Each row is a point on a landscape with many peaks, with its height.
A climber steps from a point to the highest of its 2 nearest points, and stops where none of them is higher. Distance is the straight distance between rows; heights are no part of it.
(1637): [  2  -3  -3   4  15   6   5 -18  -4   0   9  -3 -13   4   9   6   4  22
  18 -14 -28 -19  -5   6 -17   9 -14]  (h 571)
(1370): [  2  28   2  19   4   6 -18   4  28  23  -3   0   4  -2  13 -10 -20 -34
   1  12  -3 -15  22  12 -21  -4 -16]  (h 432)
(590): [-14  15 -30   7  24  13 -10   9  13   7  22 -19   6 -32 -26   8   8   2
 -11  13  20  -2  12  16  15  21 -15]  (h 397)
(601): [ 14  10  -1  11  -5   5   1  -6  22   4   0  -5   7   3   3 -32 -16 -30
  -6 -12   9   9  -6 -10 -20 -10  16]  (h 448)
(621): [  0  23 -15   3   1 -28  -8  -7  -5 -10 -16  15   5  -6  -6   4 -14   6
  23  -4  19  -8  -7 -11  14  49  -1]  (h 462)
(1682): [  2   3 -24  18  -9  -6 -22   5  -7  -1 -22  23   6   4 -16 -18   2  -6
   6  30  -6   6 -41   6   6  12  -2]  (h 306)
(418): [  5  -6 -17  -5  -7  -6  15  -6  15 -13  15 -12  -6 -12  -3  22  21  36
 -12  29  -2 -11  14  22  18 -11   6]  (h 431)
(492): [ 17  -2 -30  11   7  19  -5  10  16  21   4  17  17  -9   3   0  -8  -4
 -16  12  11  18  11  22 -12  -6  11]  (h 480)
(68): [ -2 -22  -4 -15 -11  19 -12  -3 -27   1 -18  31   3  -1   1  -3  -5   1
  -6  15  -5   4   4  11  -2 -31   1]  (h 91)
(404): [-19   8 -14  17   6  23   0  11 -14 -20 -13   0  10   0 -24  -3  14   5
   3  -2 -27  -4 -32  -7  23  19  -4]  (h 271)
(1275): [  5  24  -4   5  23 -10   9 -22   7  -8   1  16 -12   9   3   5   4  43
  27  22  -6 -13 -19 -11  28  24 -13]  (h 215)
(916): [  8 -14   5 -22   3  30  -5  18  -5   5  11 -13  10   7 -11   2  19  11
   7  10  -3   7  12  16  11  26  17]  (h 713)
(1824): [-24   7  -2   5   4   3 -17  29   4  24  19 -13  11  -8 -23  20   7  12
   8  -2 -13  21   2  20   9  15 -11]  (h 614)
(1657): [-12   2   3  -2  22  -2  13  -2   6  -3  13  -8  17 -22  12  30   1  23
  -4  -8  -7   6  38 -10  26 -17 -17]  (h 307)
(1185): [  7   7  -4   5  -5   2   4 -11  35   4 -23  24  -4  -8  17   6 -11 -12
  10   9 -20  -9  32 -17  -4 -20  -5]  (h 621)
(690): [ -8   0 -10  -5   9   1  -3  14  22   5  14 -25  -2  -8 -18  20  21  29
  17   0  -2  -4   3   4  37  18  -6]  (h 354)
(644): [ 4  1 -4 12 -4 -9 -4 11  9 -8 -1 14 -1 20 -4 -5  0 12  6 14  4  1  0  4
 27 -3 -5]  (h 766)
(631): [ -9   6  14  -1  -9  11   9 -14 -12 -27  -8   6 -22   3   6   4  12 -33
 -16  19   7 -19  32 -13  -2  11   6]  (h 618)
(1061): [  3   0  44  -1  15  -6   1   9 -20  12  22 -12   4   0   6   8  -8   0
  11 -29  13  23  18 -23  15 -14  -2]  (h 570)
(1621): [-22  18  29  -7 -21  -7  16 -15 -12 -29  -2  -5 -12   2  10   9   2 -12
 -10  22  -1 -14  10  -6   8  -6  -6]  (h 650)
(1581): [  8  -8  25   3   3   0  14  19  12  27  -2   6 -10  21  13   9 -13   0
  13 -34  -4  19  16 -22   0   1   0]  (h 687)
(1044): [  3  -9   8  -9  -2  -9  24 -18 -34   3   9  23 -19   5  10   3  -2  13
 -10   0  12  20 -26 -12   5   2   9]  (h 126)
(1265): [-14  27  11  16   0 -31  37  -5  -2  10   2   9 -27  -6  25  11 -22   8
  -2   7  11  -2 -16  -9 -10  17  -9]  (h 505)
(204): [  0  -7  25  -4  24 -11 -13   5 -24  11  12   1  13  19  14  -9 -11 -10
   4 -12   8  18  14 -22   5 -20 -19]  (h 547)
(1638): [ -2   1  14  -7   2  20  11  -6   4   1 -12   4  -4   3  17 -21  -9 -31
  -5  -3  -8 -12  15 -42   1 -25  -2]  (h 490)
(514): [-20  20  28 -24   2  10 -17  -7   7   6   3 -24   9   7  11 -16  -3 -13
   8  19  11  -4  13   3   3  17  -4]  (h 600)
(787): [ 12  -7 -16  -4   2 -37   4   2 -14  -1   9  14  21 -17  -8  14   9  38
  20 -10  15  14 -14   1  32  14  18]  (h 334)
(1538): [-11   1  -8  -6   5   5  -5  19  29  11   6 -23  13 -14   5  23   8  13
  -4  10  -6   1  37  13  19 -17 -16]  (h 288)
(187): [  4  -7  -2 -13   5  17   7   5  11  15  10 -13 -18  10  -6   4  20  25
   0  10 -19  -3 -15  15  10  26   8]  (h 665)
(1409): [-10  -4  25  -9 -17  -7  14 -17 -21 -16  -1  10   1   1  20  15 -10  16
  -5  -5 -17   5   7  -8 -12 -25   1]  (h 106)
(257): [ -1  12  -7  -5  -6   0  -6  -4  21   0 -13  23  -3 -14   0  28   3  10
   8   7  -3  -6  26 -11  13 -17 -10]  (h 553)
(1652): [-27 -12  14 -19   7  19  13  21 -12   0   4  -4  14   4  21  19   3  -3
 -17 -11  -5  -2  34   4   8   0   3]  (h 545)
(1419): [-11 -11   1   9 -12   4  -6  22 -22  -7  -4  15 -11   8 -13  13   2  -3
   0 -25  -1   8  -8 -12  14  11   2]  (h 612)
(1838): [-22  11   9   7 -29  20  -3  11  -5  -2 -14 -14   7  12  -9  -6 -15   1
   6 -19  -8  -8 -43 -26 -26  21  -3]  (h 460)
(1331): [ -1  21 -25 -10  -3 -36 -12 -12  -9 -18  -7  -4  12 -26 -18   4   4  11
  30 -11  19  -3 -27   2  -2  23   7]  (h 423)
(515): [ -3  23   1   1  -4  -7  14 -14 -16  17  15  12  -2 -16  12   3 -12   3
   9  -9  22  16 -23  -2 -13  23   5]  (h 561)
(1725): [ -3 -30  -4 -25 -10  18  -2   5  -1 -18   5 -16  -1  -4 -18   2  22   2
 -17  18   8  -6  23  10  22  18   7]  (h 750)
(1058): [-10   2 -15  26  15   4  17  -4 -16 -13   1   4  -6   7  -5  -7   5  34
  -2   3 -23  -5 -38  10  12  19  -8]  (h 254)
(907): [ 10  11 -27  13  27   2  27  -6   4 -14   4  10  16 -11  13 -12 -11 -20
 -20  -8  16   2  11   6  -7  10  22]  (h 453)
(1629): [  9  -8   2  -4  -3  29 -17  -4  -7  12  13   3  12   6 -10   3   6  27
  22   0 -26  -1  -7  16  -5 -27  -7]  (h 412)
(634): [ -9  22 -14   3   0   7  13   6  21   7  24 -26  -4 -24 -14  11  21  10
 -10   8   4 -16  -8  19  25  13  -4]  (h 377)
(290): [  1  -8   0  -8  11  12 -12   6  14  28  -7  -3  -8  -6  -6 -12  -2 -41
   0 -31  18   9   0 -28   6  -2  -3]  (h 681)
(1578): [ -2 -14   0  -4  -2   5  -2 -16 -23  -4  19  -8  -6   8   2  -8   8   4
  -8  -4 -13   6 -16  27 -34 -19   5]  (h 338)
(653): [  8  16 -24   0   3 -15   2 -27  22   0 -11  15  -3 -34   4  29  -6  -7
   6   1   1  -6  22  -1 -11   0   1]  (h 483)
(448): [-24   7  -1   9 -20   2  -7   8  -8   5   2 -18   3  -9 -14 -13  -3   2
  -7 -11 -10  -5 -50   0 -17  19  -7]  (h 475)
(1380): [  3 -19 -23  14   2  -9  -8  14  -3 -17 -29   4   0  16 -31 -24   8  11
   3  16 -21   1 -59   2   3  18   2]  (h 290)
(1480): [ -2 -15  16 -13 -33 -26 -13   9 -15 -10  -3   2   4   6  -5   8  -5   3
  -3   7  12  24  -2   5  10  -6  17]  (h 497)
(1760): [  5 -13   0 -28 -14  35 -22   9  -4  21  -9   2   5   4 -17 -14  16 -12
   4 -10   5  12 -21  -6  -9   4  19]  (h 601)
(982): [ -9  -2  14 -11  11  12  -7  -3   5   6 -20  22   2   8  17   1 -13 -14
   5 -20   3   6  26 -38  16  -3 -12]  (h 491)
(1712): [  5  -6   1   5  25   5  14   7 -31  -7  20  23  17   7   5  19  -4  11
  -5 -11  -1  13  26  13   5  13   2]  (h 518)
(1129): [  0   1 -21  18  -3  -3  -4 -16  -5   7   5  22 -13 -14   1  14   2   4
  -9  12 -19  -5 -17  31 -22   0  -5]  (h 564)
(1346): [ -6  10  22  10   7 -12  11   5  -9  20  16   7 -24   8  11  24   0  10
  16  -4  -2   1  10  -1   2  10 -18]  (h 645)
(1302): [ 14  -7 -16  -1  12 -20  18 -20  -1 -21  10 -13   0 -22   1  25   9  22
 -12  19  -4  -4  31  17   3 -27   2]  (h 400)
(1688): [13  8 13 15  2  4 10 21 29 22  9  3  2 10  4 21 -5 -3 17 -6  8 16 33  2
  9  4  8]  (h 648)
(412): [ -6  17  -2   7  -1   4  19  -2  -7  11   8  23   2 -18   7   7 -18  -2
  -4 -34  22  24 -12 -25  16  11  16]  (h 599)
(44): [-11  -1 -17  20  -3   2  19   5 -23 -13   2  13 -19   3 -13  11   6   4
  -7 -28 -14 -14 -13 -11  -1  -2   2]  (h 658)
(914): [-10   1 -15   8  18  -6  -2  13  -6   8   3  -2  13   5  -1  23   0  23
  -6  -1  -8  10  16  25  11  16  -7]  (h 566)
(1680): [ -5   6   6  -3  10 -13   4   0  -3 -24  -4 -15  29   6  15 -25 -12 -31
  -6   5 -30 -10  44 -21   0 -22  -4]  (h 466)
(378): [ 27  -2 -22   4  11  13 -32 -13  14   7  13 -14  15  -7 -27  -5  12   9
  14 -21   2  -1  -8  15 -22 -12   2]  (h 360)
(233): [  2  18   0  -1   7  14  -6   1   9  18   7  15  -4 -14  -5  11  -9 -19
   8 -30  24  22  -5 -27   4   2   0]  (h 638)
(76): [  0   8   2   7  -1  -6  11  -9   7  13  11 -12 -32  -6  -1   4  10 -14
  -2   0   5 -11 -16  -1  -4   5   0]  (h 527)
(753): [ 11 -24  20  -6  12 -27  -6  -7  -4  20   6 -28 -18  -3   4  -8  -3 -10
   2 -15   6   7 -10  -8 -10 -17  -6]  (h 500)
(1170): [  7  -2 -15   0   8   4 -10 -32   7  13   5  -2 -11  -9  -1  13  13  16
   9   9 -18 -17 -21  20 -23  19 -18]  (h 639)
(39): [  0   0   2   6  13 -27  -1 -12  -4 -26 -20 -15   1  -3   0 -14  -4 -39
  -9  -1  -9  -7  31 -20  -4 -19  -6]  (h 485)
(938): [ -7  12   8 -15 -31   8  16 -16  20   4  -1  -4  -2 -16  14  -6  -5  -8
  -8  -1   8  13 -24  -6 -19   9  20]  (h 622)
(932): [  8  -3  11  -5 -11  17   3  -9  20  -3   1  -9 -22  11   3  -5  15   0
   0  14  -6 -20  -6  -2  -3   7  -3]  (h 562)
(1604): [  6   6  -1  11 -12   4  -2   1  22  15  -1  -5   4   9  22 -10  -6  -6
 -11  28  -9  -5  -6  35 -18 -17   1]  (h 477)
(989): [ 12  -4  -6   9 -16   7  -6  12   8 -24  -3  -5   3   8 -12  16  14   5
  -5   1  -2 -17  33  12  10 -14   7]  (h 610)
(1533): [  2 -22   4  -3  19  10 -12   9 -16  30   1  16 -10  23   0 -11   3   1
  -6   0  -7   5  -1  17  -6  -4 -14]  (h 479)
(1537): [-13   7   9 -10 -11 -12  27 -11 -24  -6   2  21 -15 -11  18  25  -2  15
  -4  -5  -8  13 -11  -7   2   2   0]  (h 116)
(353): [-19 -19   6 -18  27  -9   1  -7  -2   0  -9 -30  -1 -10   4   6  14  -7
  -7 -39 -14  -4  19  -3  10   9  -9]  (h 347)
(1475): [-19   2   9   3   0  19 -21  35  -1  21   6   7   8  16 -18  11   8  -1
   7   4  -2   4  26   7  13  17  -6]  (h 654)
(36): [  6   4  14  -6 -46   0  -2  -1  32   8   7 -29  -6  -6  -2  -5   2  -5
   1  -6  12   4 -31  -1  -9 -14   6]  (h 596)
(1435): [ 30  18   9  -3  17  -7   5 -22  -8  -9  11 -13  10  -1  13 -24 -12 -22
   9   5   9   7   9 -30 -13 -18   9]  (h 488)
(1702): [-12   6  -3  35  -8 -20  10  21  -3  -8   4 -14   9  10 -24 -10   4  14
   6  26  -6  18 -52  22  -3   8   9]  (h 317)
(853): [ 31   2  13  -1  23  -1  18 -19 -14 -20  15  -1  24  13  15 -16 -10 -14
  -5  17   1   2  35 -19  -6 -21   8]  (h 511)
(713): [ 11 -16  -9  -1  13  22 -17  19 -22  15   0  16   2  19 -15  -4   9  25
  10   6 -22  12   4   9  19  -9  -5]  (h 445)
(1082): [ 19   5 -19  -4   6  19 -42  -5   4  12  -6   3  13   2 -18 -23  -1 -13
   8  -4   6  -3 -22   5 -17   5  -5]  (h 337)
(926): [ -4  11  17  -6   6 -17 -22   4 -21   7  -1  14   9   6   1   8 -11  12
  19   5  25  27 -13   2  26  37  -3]  (h 550)
(1671): [  2 -17  16 -22 -29 -26  -6   9  -5 -30   1 -18   2   5 -14  12  16  21
   6  17   4   2  -9   7  20 -11  17]  (h 478)
(1708): [-11   4  15  -4 -38 -22  13  -5  -8 -24  -4 -13 -18   1   2   5  -2  -1
 -18  11   8 -11 -17  -2  -4 -12   9]  (h 676)
(1594): [ 11   2   9  -4  -3  13  10 -16  -5 -29  -8   6  17   5   8  -2 -11  -9
  -1  15  -6 -10  35 -14 -16 -23  11]  (h 538)
(865): [ 10  13   2  19   1  -1  20 -14  18   5  15  26 -28   7   9  -7  -4  33
   9   2  -8 -33 -45 -11   4   1 -13]  (h 181)
(121): [ -9   4   7  -6 -41 -18  17   0  10 -10 -25   6   6  -7  12  19 -19  -6
  -1 -11   3   9   5 -19 -13  -5  18]  (h 615)
(1686): [ 23 -10   3 -16  13  23 -25 -11  -1  11  21 -21   7  -2 -12  -4  14  18
  15 -22  -7  -3  -5   3  -2 -19  -5]  (h 385)
(71): [ 35   7   2   2   5   4  -6 -26   2 -13  -9   1  15  10  10 -41 -14 -17
   1 -16  11  -1 -14 -26 -13 -25   3]  (h 467)
(372): [  9   6  -2  -5  26  10 -16  17  24  16  -3 -16  16  -3  -6 -24  -4 -38
  -5 -16  18  -8  29 -19  -1   2  -3]  (h 723)
(1679): [ 12  -4  -1  11   1 -33  37 -27  -6 -16   2 -11 -30 -13   7  -1   0 -11
  -8   0   3 -19 -15   0 -37  -5   5]  (h 435)
(733): [ 13  -4  -7  20  -1   3  15  -3   6  15  -8  31 -23  15  18 -11 -10  -7
 -13  16   5  12 -14  -3   1 -11   3]  (h 147)
(1316): [ -2   8   7  20   3  -5  -6   1  23   9  -9  -9  14  10  21 -19 -20 -22
 -16  11 -18 -19  16  33 -26 -21 -22]  (h 455)
(1837): [-22   1  25 -25   1  22 -23  22   1  16  -1  -1   2  13  -2  -5   1  -7
   2  11   3  -5  21  11  -5  15  -7]  (h 623)
(1222): [ -6  15  -8  25  -9   3   3  22 -11 -16  -7  18  23  16 -12  -9 -16   7
   2  -5   7   9  -8   9  18  34  24]  (h 355)
(1473): [ 21 -11 -15  13  12  -2 -10   8   7 -22  -9  11 -17  25 -16  18  13  16
   6  14  -4 -26  28   8   8   6  -4]  (h 693)
(564): [  5 -15  -3 -21   5 -17 -20  -3  -6  21   7 -17 -14  -6 -15   0  17  -1
   0   2  10  23 -25  -5   6  -7  -2]  (h 526)
(291): [  8 -22   6  -1  -7 -27  -3  -3  -3 -24 -37 -11 -14  20   1 -11  -5 -17
   5  -6 -11 -12  22 -21  -7 -19  -5]  (h 510)
(41): [-13  22 -16  21  17  20   4  19  -9   0   1  10  11  21  -4 -12  -6  -2
  -4 -27   7   5  -8   0  13  42  11]  (h 369)
(1182): [  4  21 -32   0   3 -24   5 -16   6   0   9  -2   3 -27  -6  -6   5  28
  23 -17  24  -7 -21   9  17  11   3]  (h 392)
(1774): [ -7  16   8  13 -15   0   7  14 -11 -32  18 -36   7  13 -26 -13  16  17
  10 -13  -6 -12 -40   9   1  11   8]  (h 299)
(825): [ 10   1  21 -19  11  -3   2   4  -2   5   4 -17  22   2   6 -21  -2 -23
   8  15 -20   4  50 -43   1 -28  -7]  (h 459)
(1118): [ -4 -12  12 -27  -8  27 -13   2   0   3 -10  -5   0  17   7 -17  10   1
   1  11 -15 -15  -6   8   0   8  -6]  (h 594)
(1355): [ 16 -12  -4   6   9   0  15  -2 -22  15   7  26  -8  10  18  -9 -20  -6
 -14   0  15  26 -13  -2  -8  -7  15]  (h 136)
(1279): [ 19 -27  12 -28   8   9   3  -9  -8  12   3   0   5  21  14  -7   6  18
  -2   4  -1  20   0   8  -4   2  25]  (h 685)
(837): [-11  -4   0  15 -24 -10  -2  -5 -19 -24  -3  -5 -20   0 -17   5  11   3
 -11  -9  -7 -13 -27   5   0 -15  -7]  (h 712)
(756): [ -8 -29 -12 -23  13   0 -25  10 -11  27   2   0   9 -10 -12   6  12   3
 -10  -9   6  28  -7   2  24  -3 -11]  (h 552)
(1398): [  5  -5   4  -1  -6  22  -3  -2  24  10   3 -17  12 -18  -8 -16   7 -28
  -9  -6   4 -10  12  -1  -9 -36   1]  (h 262)
(781): [ -4 -13   1 -28 -14 -19   9   3   2 -21  12 -20   0 -13  -7  20  23  31
  -2   6   4  -7  10   0  41 -13  -2]  (h 458)
(399): [ -1 -15  19 -15 -18   9  -5 -12 -25 -14  -6   3  -2  19  14  -8  -8  14
  -6   5 -14   0  -3  -2  -6 -43  -3]  (h 99)
(807): [-10   2   9 -18 -44 -10  12   6  12   9 -12  -2   9  -3  23   5 -19   7
 -11   1   6  25 -25 -10  -6   6  15]  (h 647)
(1280): [-13  11  -6   6  16   2  15   6  13  -6  19  -8   0 -16  -7  28  13  34
   8 -21   1  -6  18  -6  40 -10 -11]  (h 328)
(721): [-23   7   7 -10   5  -8  14   0   9 -10  -2 -19  11 -13  13   2  -4   7
  -6 -27   2  -2  10 -14  17  12  -2]  (h 365)
(693): [-20 -11   1 -25  -6  27   8   3   0  17 -17  15  -8 -14  18  -9   0 -39
 -26  24   0 -22  18  -3 -19  -3  -9]  (h 558)
(815): [  9   4 -25  26   5  16  19   1  11   3  -3   4   5   0  14 -20 -13 -32
 -25 -22  11   8  -6  -7 -10   4  17]  (h 433)
(119): [ 22 -21   8 -15   7  15   8  11  10  28   1  17   3  16  10   6   4  12
   8 -22   0  20  11 -12   7   7  14]  (h 751)
(1139): [  9   4  -2  32  -7  -9  16   2   7   9  11  24 -32  15   3  -1   0  12
  -6  17  -9 -13 -30   3   4 -13 -13]  (h 163)
(1081): [-16   1  34  11  15  -2  13   0 -12   5  28 -17 -11   9  14  11  -2   6
   8 -31  -9   5   5  -8   1 -12 -14]  (h 598)
(1476): [ 19  -5  -7   2 -16   3 -22 -10 -14 -28   4  29 -14  -2 -26   8  21   4
  13  11  -5 -12 -30 -12 -10 -29   9]  (h 52)
(842): [-15  20   6  -3   7  -8  41 -18  15   0  10 -22 -10 -35  21   4   4   3
  -5 -17   4  -6  -2 -15   7  -5  -1]  (h 381)
(984): [ -2  -7  -5 -11 -27  10 -27   2  22  10  -4 -31  13  -4 -13 -18  17  -4
   0  -9  -2  -2 -25  16  -3  -3   4]  (h 572)
(540): [-20   1   1  -8 -15   7   6   8 -13  -8   0  12   0  -4   1  23   4 -13
  -4 -13  -4   4  24   3  -1   1  13]  (h 573)
(411): [ 17 -22  14 -36  -1   1   4 -16 -16 -12   0  -1   6   2  13  -9   1 -12
  -6  -4   9  13  -1  -5  -9   3  23]  (h 649)
(1876): [ -9  16  -9  34   9  -1   4   9   6   4   3  -6 -12  11  -8 -19 -11 -10
  -3 -13  11  -6 -16  10  -1  27  -6]  (h 387)
(1122): [-20  14   3  10 -15  -2  -4  11 -18 -31  -9  -1   5   7 -24  -7   3  18
  20 -10 -13  -5 -33 -13  12  16   4]  (h 286)
(1403): [  8  19 -10  23  -2 -34  10  -5   0 -32 -12  17   0  -2   2   6 -17  11
  17 -10  13 -12  12  -2   6  18   9]  (h 502)
(711): [ -5  12   2   2  24  -6  34 -13   1   8  18  -9  -4 -23  10  -4  -8 -28
 -22 -19   8   2   4 -15  -3  -6  -2]  (h 396)
(1340): [  8  -1 -13  10  -3  17  -9  -4  -4  11   1  30  -6   1   5  11  -6   1
   3  30  -5  16   3  21 -21  -3  10]  (h 516)
(1866): [  9 -23  -4  -7 -17   9 -13  -6  -8 -15  -7  25 -20  13 -18   7  26  14
  10  28 -24 -25 -25  -3   1  -7   1]  (h 66)
(1728): [ -9 -27  -7 -29  -1  29 -27  23 -10  27  -1  -1  20  -9 -28   0  21   4
  -1  -8 -17  19 -12  10  -3  -8   5]  (h 578)
(1213): [ -9 -11 -15  -6   2   1 -10   6  12  18 -21   2   8   2   8  -8  -7  -8
 -16   1  -7   8  -2   4   5 -16  -6]  (h 591)
(66): [-12   3  22   0   7  -8 -11  12 -19  12  -6  15   6   6  17  -1 -15  -6
 -15  13  17  15   6  -4  22 -14 -20]  (h 524)
(592): [ 19  12 -14  -2  -3 -18   1 -25  18 -14  -3   8  -8 -24   2   5  -3 -19
   6  25  20  -4   8   5 -18   3   1]  (h 438)
(1776): [ -9 -10   7   7  20  10  -5   0 -15  11  -9  10  -8  16  18   2 -10   9
   2 -16 -28  -6   9  17 -26  -7 -14]  (h 519)
(1414): [  2 -13   4 -12  -9 -24 -33   6 -17   7 -14  21  11  10  -8   9  -5   4
  13  21  10  28  -5   8  17  15  -5]  (h 522)
(1020): [ 10  -5 -13   1  -1 -30  -7 -19  25  -1 -13  -3 -20 -13  -1  13   1  -8
  -7  23   7 -18  -1  18   1   1 -11]  (h 405)
(1833): [  6 -17 -15   4 -15  25 -12   6 -17  -1 -24  33 -17  11 -17   1  11  -1
  -2  21 -15 -13   4   9  -3 -11  -1]  (h 80)
(50): [ 12  -7   0  -6  -4  21   0   6 -12 -18   0   8  16   9  -4  11   1  -3
   0  19   1  -5  41  13  -8 -17   2]  (h 569)
(195): [-13   4  17   5   6  -8 -11  19  -2  12   4   0 -21  16 -10  12  13   5
  12   8   2   3   2   5  28   9 -11]  (h 705)
(417): [ -2 -23   5 -15  -2   2  11   0  13  34  -1   7  -1  -4  28 -13  -4  -4
 -22  19 -13   6  -4  28 -29 -17   6]  (h 506)
(303): [ -5  21 -23  16  17   0  17 -17 -13 -23   1  16   1  -3  -3  -2  13  37
  24  -1 -15 -13 -21  -3  18  20  -2]  (h 236)
(1366): [  6 -13  10 -21 -19  16 -15  -4 -27 -10   3   1   7  12  -9 -15   4  -5
   1  -5   7  13 -21  -2 -19   1  24]  (h 624)
(917): [-17   2   1 -18  11   3  15  -6   8  26  -9   8   6 -18  30  -5  -9 -33
 -22  11 -11   1   9   1 -23  -8  -4]  (h 534)
(1472): [-21  10   2  -7  -7  10 -13 -12 -25 -11  26  -7  11  -3 -21   2   7   5
   7  -4 -15   4 -22  23 -23   4  13]  (h 322)
(457): [  5   4 -12  35 -15  -4 -10  24  -4  -4  -1  12  24  18  -5 -11 -16   8
   1  -9   2  27 -11  28   3   3  17]  (h 342)
(743): [  2   2  11  -1  -3  10  20  -4  -2 -15  -6  15   0  -3  16  -5  -7 -20
 -17   9   1   0  11 -16  10 -27  10]  (h 512)
(1258): [ 10  20  14   2   7  -7  16 -20  14   4   9   0 -20  14  16  -8   1  24
  15  27   5 -15 -23  -6  16   9 -10]  (h 198)
(9): [ -4  14  -1  31   1 -16 -11   7  33  13  -5 -14  -2   5   2 -11 -17 -18
   4 -12   4  -1   1  11 -21  11 -20]  (h 407)
(1320): [ 14  11 -22  27  -2   6 -40  -7   4  -5 -15  14  12   4 -20 -20  -6   1
   7  16  -2  -6 -22  19 -14   6  -8]  (h 321)
(1773): [-16   4   9   7  -1   2  -6  -1  -3  20  14 -25 -15   3   2  -1   3 -12
  -7 -32  -1  -8 -22  -4 -15   9 -13]  (h 498)
(791): [-18  22  22  -9   9  -7 -17  -1  -5   1   4  -3  -1  -3   4   5  -8 -12
   1  16  27   9   6   8  12  30 -10]  (h 579)
(835): [ -2   5  -2  16 -12 -25  33 -16   4 -12   2   6 -31   0  17  13  -9  21
  -5  13   0 -27 -23 -10 -29   8 -12]  (h 470)
(1332): [-22   4  19 -16  15  16   2  12 -15  12   2  20  28   1  16   9 -13  -9
  -2 -27   0  11  26 -12   5  -9  -5]  (h 520)
(1297): [-18 -11   4  -6 -11  27 -18  12  21  21  -8  -8  13  -5   5  -7  -2  -2
  -8   7 -19 -16  -2  18   2 -10 -17]  (h 565)
(1630): [ 21 -27 -38   7  20  21   4   9  22  16   4   9   0 -12 -11   1   6   0
 -18  18  11   0  31   0  -7   0  -5]  (h 450)
(694): [ 16 -12  26 -14  14 -12   3  -7   0  19   5 -26  -4  -2  11 -25   4 -19
   8  -2 -11   1  20 -27 -14 -31 -10]  (h 476)
(1564): [ 10 -15  -2  -3   0 -10 -26   5   1  -8 -12   6 -25  25 -19  17  15   3
  22 -12  -8 -20  16   1   1   6  -2]  (h 603)
(801): [-17   7  -2   6   7 -13 -22  -4  10   6 -24   0   4  -7   8   6 -20  -3
  -7  -3  -7  -4  14 -10  10 -27 -31]  (h 631)
(1562): [  1  12   2   8  20 -22  39 -19 -16 -18   8  -9 -14 -18  15 -12  -7 -25
 -13   0  19 -11  -1  -7 -16   7  13]  (h 413)
(245): [-10   1   7 -12  -5 -22  -5  -8  10 -14  -4 -19 -24 -12   0  11  16  -6
 -10  30   9 -15 -12   9  19  -2 -15]  (h 380)
(1173): [ 29 -15 -15  -2 -10   9  -2 -18   3  -9  -3  34 -24  -7 -14   7  14  -5
   9 -10   5 -12 -19 -24   4 -29  12]  (h 38)
(87): [ 17   3   7   0  21  16  -2   6  28  -2   8 -24  17  -6   4 -16  -1 -24
   8   0  10  -4  48 -16 -15  11   8]  (h 767)
(944): [  6   4   6  -2  -8 -27  14  -9   0 -33 -18  -4  -4   0   7   4 -16  -3
  16 -18  11 -15  20 -18 -14  19   7]  (h 537)
(1477): [ -7  -6  -1  31  -4   3  -3  26 -12   7   7   5  -1  21 -17  -8   3   8
  -7   8 -10  22 -32  14   7   7   8]  (h 329)
(803): [-11   4  12   3  -1   3 -12   6 -12 -21  14 -33  22  17 -10 -21   5  10
   8  -4 -14 -11 -21  23 -13  16  10]  (h 309)
(1259): [ 13   1 -32   3  10 -26   3  -1   4   2   0  -1  26 -29 -13  -1   2  44
  31 -13   4  19 -32   4  23  12   4]  (h 362)
(1496): [  1 -20 -16  -4   0  19   1   5  29   4   8 -26   4 -29  -8   8  19  -7
 -16   5   2 -15  29   4   0 -27  -7]  (h 272)
(1199): [-13   7   1   1 -16  18  -1   5  -4   5 -12  17 -21  -1  -2  -4   3 -38
 -14  24  10  -2  10  -1 -11   3   5]  (h 584)
(1135): [  0 -12   0 -21  -2  25   4  16  -6  -9   2  -9   8   9 -12 -25   8 -16
 -20  18  26   4  12   5  13   7  25]  (h 722)
(1619): [ 26  14  -1   1  11  21   3  11  35   4   9 -14  20   2   1   5  -4   1
  10  -1  13   5  41   3   2  17  15]  (h 710)
(1029): [ -4 -10   2 -18  15  -1  -9 -13 -16  -5  11  -3  20  -9  10   9   1   3
 -12  -7  -8   7   6  19 -15 -18  -5]  (h 356)
(868): [ -2  18  20   8  10 -24   9  -2 -12   7   4  -6  -7   6  14  -8 -23  -2
   3  -7  19  12  -4  -1 -22  20  -6]  (h 533)
(1536): [-17  12   5  15 -34   1  -1  21   4 -13 -18 -15  14  11  -2  -3 -18  -3
   6 -19  13   4 -17  -9 -20  19   4]  (h 444)
(1226): [ 10  -6   1   1   8  17 -14  19   1  -6 -13   2   4  15  -6 -18   1 -15
  -6   8  19  -1  17   4  23   6   4]  (h 711)
(1759): [  9 -13 -15  24  -5 -25  11  19 -19 -19 -11  -7   7  27 -21 -13   6  30
  11   9 -10  11 -48   5  -8  26  16]  (h 302)
(1782): [  6  -8 -27   1  24  -1  -4  15  22  24  13  -4  -1 -22 -19  19   8  -4
 -11  10  20  12  39   8  10  10 -16]  (h 421)
(1547): [ 19   6 -17  17  28   4  23  -6 -17  -5  20  33  26  -4  13   8 -22  -2
 -14  -6  22  11  34  15  -1  14  13]  (h 482)
(1555): [  5 -27   3  -1 -22 -23  -8   3   2 -17 -23 -20 -19  14 -11   7   8  -5
   8 -30 -12 -22   6  -3 -10  -2   4]  (h 544)
(1003): [  8  -7 -11 -22   8  -2   2 -22  -3  -1  15  -9  11 -31   2  16   7   3
 -14  18  -3   6  22   6 -10 -27   6]  (h 375)
(579): [-15  17   3  14 -10 -16  -1  -4  15 -12 -28  10   0  -3  22  10 -18 -19
   3   6 -10  -8  32 -11  -7  -9 -17]  (h 680)
(261): [  5   4  -2   5 -32 -41  20  -3   3 -26 -23  -1  -7   4   8   8 -27  10
  10  -2  16 -10 -12 -24 -22   4   9]  (h 574)
(1083): [ -5 -17   5 -24  -6  16 -36  -3  18  33  -9 -28   1 -14 -15 -19  17  -8
  -3   4 -11 -19 -18  14   1   0 -18]  (h 551)

For each start below, name the point where the climber stops.
(711) => (87)
(1082) => (1170)
(1657) => (1170)
(825) => (119)
(1259) => (807)
(41) => (837)
(1398) => (1473)
(787) => (807)

Call two points neighbours if one is among the 2 nearest of the other. Go from one point of each pair to the other, from neighbour to neighbour, staying as high as possible. Name the lowest point that can't be avoided.
(1170) and (119) => (1380)
(837) and (1473) => (1638)
(837) and (1475) => (815)
(119) and (1473) => (825)
